Each row is a point on a tangle of strands that fork and nearly touch. The rows are in no order.
(in the rows, 128 means zero)
Points whose rows are less than 120 apart are linked; no others are. Some points are linked to none.
tig: 138 121 176 97 144 108 89 137 107 101 112 139 135 130 167 124 139 129
 112 119 140 96
zeruf: 112 130 93 212 147 152 100 114 179 142 166 96 120 160 103 136 104 147
 112 110 70 176
sur: 98 100 176 82 110 151 160 112 166 145 108 151 114 145 112 150 112 99 118
 103 135 132
rim: 128 163 134 177 191 139 128 166 109 91 153 167 83 113 151 122 168 159
 131 125 160 136
Dumig: 143 76 85 120 129 126 128 140 156 67 127 149 109 167 147 186 106 117 89
 97 121 101
pef: 125 92 73 101 87 131 177 101 175 94 122 179 177 120 69 190 92 107 102
 134 164 126
pozo: 163 104 227 135 107 126 108 93 136 157 133 126 125 144 109 154 97 140
 190 162 115 112
Zuz: 149 141 152 105 138 103 97 136 99 148 112 72 71 112 119 119 122 98 88
 123 61 112
nama: 196 113 135 68 132 154 154 163 162 94 131 173 160 118 175 148 156 92 136
 176 194 110
Tes: 153 186 164 103 119 106 152 115 70 160 141 120 133 119 119 103 103 170
 132 129 80 134
latig: 135 97 117 71 56 66 202 170 136 115 142 160 133 154 141 168 85 84 100
 149 139 111
nus: 77 150 152 136 123 102 108 106 128 152 129 100 103 117 67 154 134 120 87
 130 120 110
Suk: 124 141 102 143 123 154 92 118 175 115 169 103 153 194 114 156 83 162
 115 140 84 140
tilut: 183 145 110 119 126 132 130 165 95 102 151 170 131 102 203 114 167 93
 156 131 144 94
tezu: 201 126 210 93 128 110 95 110 63 155 102 132 158 79 160 87 118 178 151
 105 78 146
Movi: 150 60 99 114 79 111 172 160 172 159 131 183 173 123 123 163 65 76 132
 179 116 123
ledon: 138 148 139 115 183 201 141 134 141 111 125 148 109 124 105 91 147 106
 149 150 147 149
Gal: 102 104 123 95 134 121 153 116 165 119 108 193 197 126 84 175 107 137
 104 170 177 93
zosiv: 115 116 97 183 167 122 106 170 99 90 134 165 110 116 183 116 133 155 151
 135 143 97
kazo: 99 118 83 85 46 71 122 77 154 119 152 117 163 132 147 142 117 128 96 122
 160 118
Vab: 116 113 89 193 126 129 102 162 171 105 159 98 72 139 114 201 114 95 93
 135 121 137
bimu: 99 129 164 115 144 130 102 92 163 143 134 160 174 115 83 164 107 141 120
 180 162 99
Kan: 124 126 118 129 169 149 140 97 161 134 115 88 75 162 82 124 146 122 101
 97 112 136
Dilid: 125 170 150 182 209 112 116 138 125 105 158 119 115 133 106 123 171 182
 100 103 131 164
Vuv: 112 135 126 160 127 113 133 155 58 159 90 95 105 141 125 129 137 111 152
 87 106 105
tufep: 76 136 129 175 129 191 141 168 157 139 132 150 95 126 110 139 133 124
 136 106 153 167
Rif: 144 132 80 175 188 118 89 154 73 113 116 93 133 114 84 97 149 121 144
 168 116 147
Sesap: 107 145 137 205 153 170 110 143 150 158 162 129 104 131 131 86 121 148
 122 95 54 196
muv: 173 178 115 96 155 165 200 133 129 154 93 79 118 148 137 90 132 171 152
 142 120 140
Dad: 114 158 124 158 159 172 142 158 151 135 164 140 124 162 132 70 153 131
 115 86 97 214
vor: 171 112 203 71 109 128 155 65 126 150 145 162 112 145 102 106 137 84 132
 117 103 127
Mag: 79 116 170 154 123 170 143 188 117 148 105 136 92 114 150 107 119 110
 164 132 141 145
zito: 96 138 110 175 105 83 98 148 68 131 101 94 144 105 149 132 135 144 134
 103 135 107
zevu: 150 150 141 112 154 131 147 152 124 120 134 132 109 134 168 151 113 141
 110 142 106 78
vif: 70 112 121 99 91 138 150 144 152 114 124 122 123 123 146 87 156 108 104
 112 169 187
sig: 172 120 197 60 129 106 156 64 156 151 138 143 138 149 142 127 125 140
 120 126 120 109
laf: 163 80 104 110 117 86 120 99 103 156 98 101 194 117 124 89 105 113 161
 176 116 103
Kod: 125 103 88 121 141 93 88 101 97 110 119 135 204 142 109 111 99 128 147
 163 114 111
kovi: 105 95 71 166 114 126 116 151 176 65 130 131 105 133 125 216 109 122 82
 122 172 121
baz: 99 94 78 136 103 183 154 126 157 129 129 149 126 146 140 77 111 112 169
 127 130 194
sogen: 117 125 87 164 198 153 121 125 114 105 116 139 129 128 82 94 155 136 152
 153 142 137
Daso: 114 142 96 137 123 96 100 118 135 109 154 119 170 162 106 127 80 162 124
 165 116 124
zese: 127 68 151 143 118 102 115 133 81 141 90 107 144 123 132 104 89 122 175
 176 112 109
Maz: 137 157 180 115 87 117 150 130 99 195 133 124 167 132 108 128 96 123 163
 139 90 121
palet: 159 139 114 145 146 122 91 141 37 141 77 85 161 116 116 98 126 128 150
 82 81 126
vusub: 151 96 142 142 92 111 73 113 117 87 155 106 79 149 148 141 118 100 156
 115 119 117
Mapo: 90 108 147 136 108 130 144 166 119 135 133 142 129 130 124 97 86 117 157
 185 113 142
bub: 174 95 133 93 149 156 129 53 143 104 106 122 85 129 139 141 184 130 114
 94 147 79
taso: 138 122 123 170 117 99 68 134 127 108 150 72 70 135 116 169 109 107 137
 160 113 120
Vur: 119 133 110 141 93 94 75 103 79 125 126 109 149 85 184 116 173 140 110
 85 132 85
zemel: 110 81 85 96 90 95 120 54 136 110 141 118 117 114 131 106 145 121 99 131
 153 119
Ful: 96 120 139 170 138 91 123 101 83 108 107 112 120 166 81 94 137 161 156
 86 142 162
namib: 66 138 101 177 155 154 141 130 166 134 133 109 137 144 87 130 156 144
 111 117 166 170
batem: 106 152 135 172 117 143 93 149 108 96 139 138 142 153 114 131 170 105
 163 63 163 169
Nav: 138 91 92 91 154 143 163 103 143 97 106 150 101 100 160 135 194 138 82
 88 175 83
Tifo: 138 78 214 141 84 91 133 95 150 203 138 148 138 116 128 154 102 120 171
 162 142 114
zod: 124 75 188 127 110 160 165 116 158 190 99 170 114 113 125 149 97 97 160
 134 130 119
neve: 144 100 153 92 145 137 131 109 112 169 74 93 99 104 110 83 124 99 102
 139 65 114
zaz: 116 163 155 125 100 120 115 133 105 150 120 157 206 157 108 135 105 125
 174 109 131 120
gupit: 133 133 49 94 63 119 163 94 169 126 152 155 160 133 122 160 113 105 113
 119 138 137
Varop: 126 124 91 103 117 110 139 101 111 133 111 125 144 90 178 139 170 150 96
 120 167 63
Rozi: 173 81 63 122 121 121 167 150 129 91 130 155 96 144 167 156 88 114 143
 139 108 79
pitep: 158 95 76 172 126 127 128 145 115 91 135 189 132 118 175 159 95 131 169
 135 139 79
vulit: 161 210 140 132 165 163 102 166 112 152 124 74 115 111 103 123 172 121
 125 130 115 159
tukim: 165 112 126 81 143 182 143 137 175 72 142 168 112 120 130 117 151 90 137
 165 170 149
rezol: 102 85 107 106 56 83 165 152 130 116 129 145 92 125 150 138 113 73 102
 125 132 125
rem: 93 131 112 136 130 184 158 134 141 135 124 182 152 149 137 72 128 126
 154 75 112 178
nide: 108 97 135 88 94 169 155 132 186 125 126 148 159 116 159 97 120 101 138
 133 161 185
Nug: 127 120 99 100 136 108 168 53 143 105 157 153 97 132 130 106 153 165 104
 112 140 131
vud: 151 169 103 150 171 128 85 169 49 111 97 111 164 116 123 104 176 124 141
 124 129 111
nido: 79 123 138 112 51 73 184 159 116 140 137 145 147 166 116 168 74 113 145
 125 148 109
fiko: 104 142 117 192 180 112 100 126 148 159 110 44 119 132 73 155 138 162 85
 129 113 156
rul: 132 145 133 130 86 152 106 121 140 149 146 113 133 99 176 132 128 109
 165 124 135 139
zopu: 87 133 124 153 154 84 114 151 99 122 133 98 99 135 83 126 163 106 90 125
 125 141
nudim: 89 135 143 134 104 152 113 152 122 97 117 134 164 183 101 147 117 110
 162 92 145 148
vuz: 99 112 140 108 73 99 170 145 129 143 131 132 152 134 121 132 110 116 161
 166 182 140
fon: 118 102 137 86 137 159 144 99 154 148 114 120 72 116 101 122 140 84 91
 125 113 129
napu: 178 126 164 116 164 92 78 118 51 135 105 81 90 72 113 104 151 151 86 121
 79 111
lek: 135 159 119 121 93 179 126 108 188 167 149 150 169 99 145 170 109 129
 156 148 137 122
Buger: 127 160 105 177 93 132 90 123 119 114 157 114 126 141 154 121 146 135
 174 99 138 165
ped: 168 162 167 121 193 146 109 136 120 121 136 124 107 102 126 124 127 156
 129 178 112 102
veni: 168 161 141 143 179 120 105 120 104 137 113 99 78 80 144 118 151 186 106
 132 101 105
Dite: 150 95 160 83 126 126 139 49 151 146 120 149 121 107 173 129 144 138 110
 91 122 76
pabo: 110 165 99 131 134 197 96 115 195 136 127 141 152 102 128 180 130 134
 110 113 146 126
gotum: 95 186 105 129 136 151 134 153 132 136 123 91 160 143 98 115 135 164 134
 137 160 165
kun: 157 180 180 100 155 120 120 137 65 158 126 159 159 72 138 81 122 184 123
 103 67 143
figu: 132 192 131 114 111 104 146 173 93 112 166 168 127 126 180 129 127 137
 134 134 135 105
toku: 128 164 93 121 143 129 161 156 121 138 101 45 120 149 144 79 139 167 130
 135 128 167
nopo: 115 134 115 144 176 146 128 130 164 156 86 61 80 143 115 134 114 155 77
 116 80 122
pum: 154 166 113 89 152 142 185 95 133 122 147 121 94 140 138 99 141 180 130
 153 140 128
fovig: 169 132 192 88 123 106 101 122 81 124 122 131 139 101 170 78 148 119 141
 139 113 124
bim: 92 171 127 187 177 83 101 125 153 127 157 77 149 151 102 153 156 177 63
 93 129 170
Meb: 80 129 130 124 98 91 128 186 136 112 148 121 78 141 114 143 131 83 75
 113 121 142
ralo: 107 150 140 159 157 165 85 113 163 134 125 144 150 117 105 179 112 162
 125 130 146 84
nek: 175 121 141 91 103 115 155 165 110 115 146 176 174 123 173 114 158 84
 167 171 178 120

Follow the links from the first point to the second, and from the first to the third. Name the last point that the two ways share.
Dite, Dilid, lek => zevu
pitep, tilut, Tes => zevu
Rozi, tezu, Tifo => fon
nide, kazo, nido => Mapo
baz, nido, pum => Mapo

A fork is a point with three links. Follow the links from the first point to the second and name the forks in between, in order.
Tifo, taso => fon
latig, nide => Mapo
tezu, fiko => zevu fon
Rozi, figu => fon zevu
pef, nek => zevu

A fork is a point with three links, a tip a point with one. Leave the first point through the second and follow the links. Name the first fork or tip that comes.
Dumig, Rozi => fon
muv, pum => zevu
Kan, nopo => vusub
zese, laf => vif
vif, nide => Mapo
vud, palet => vor
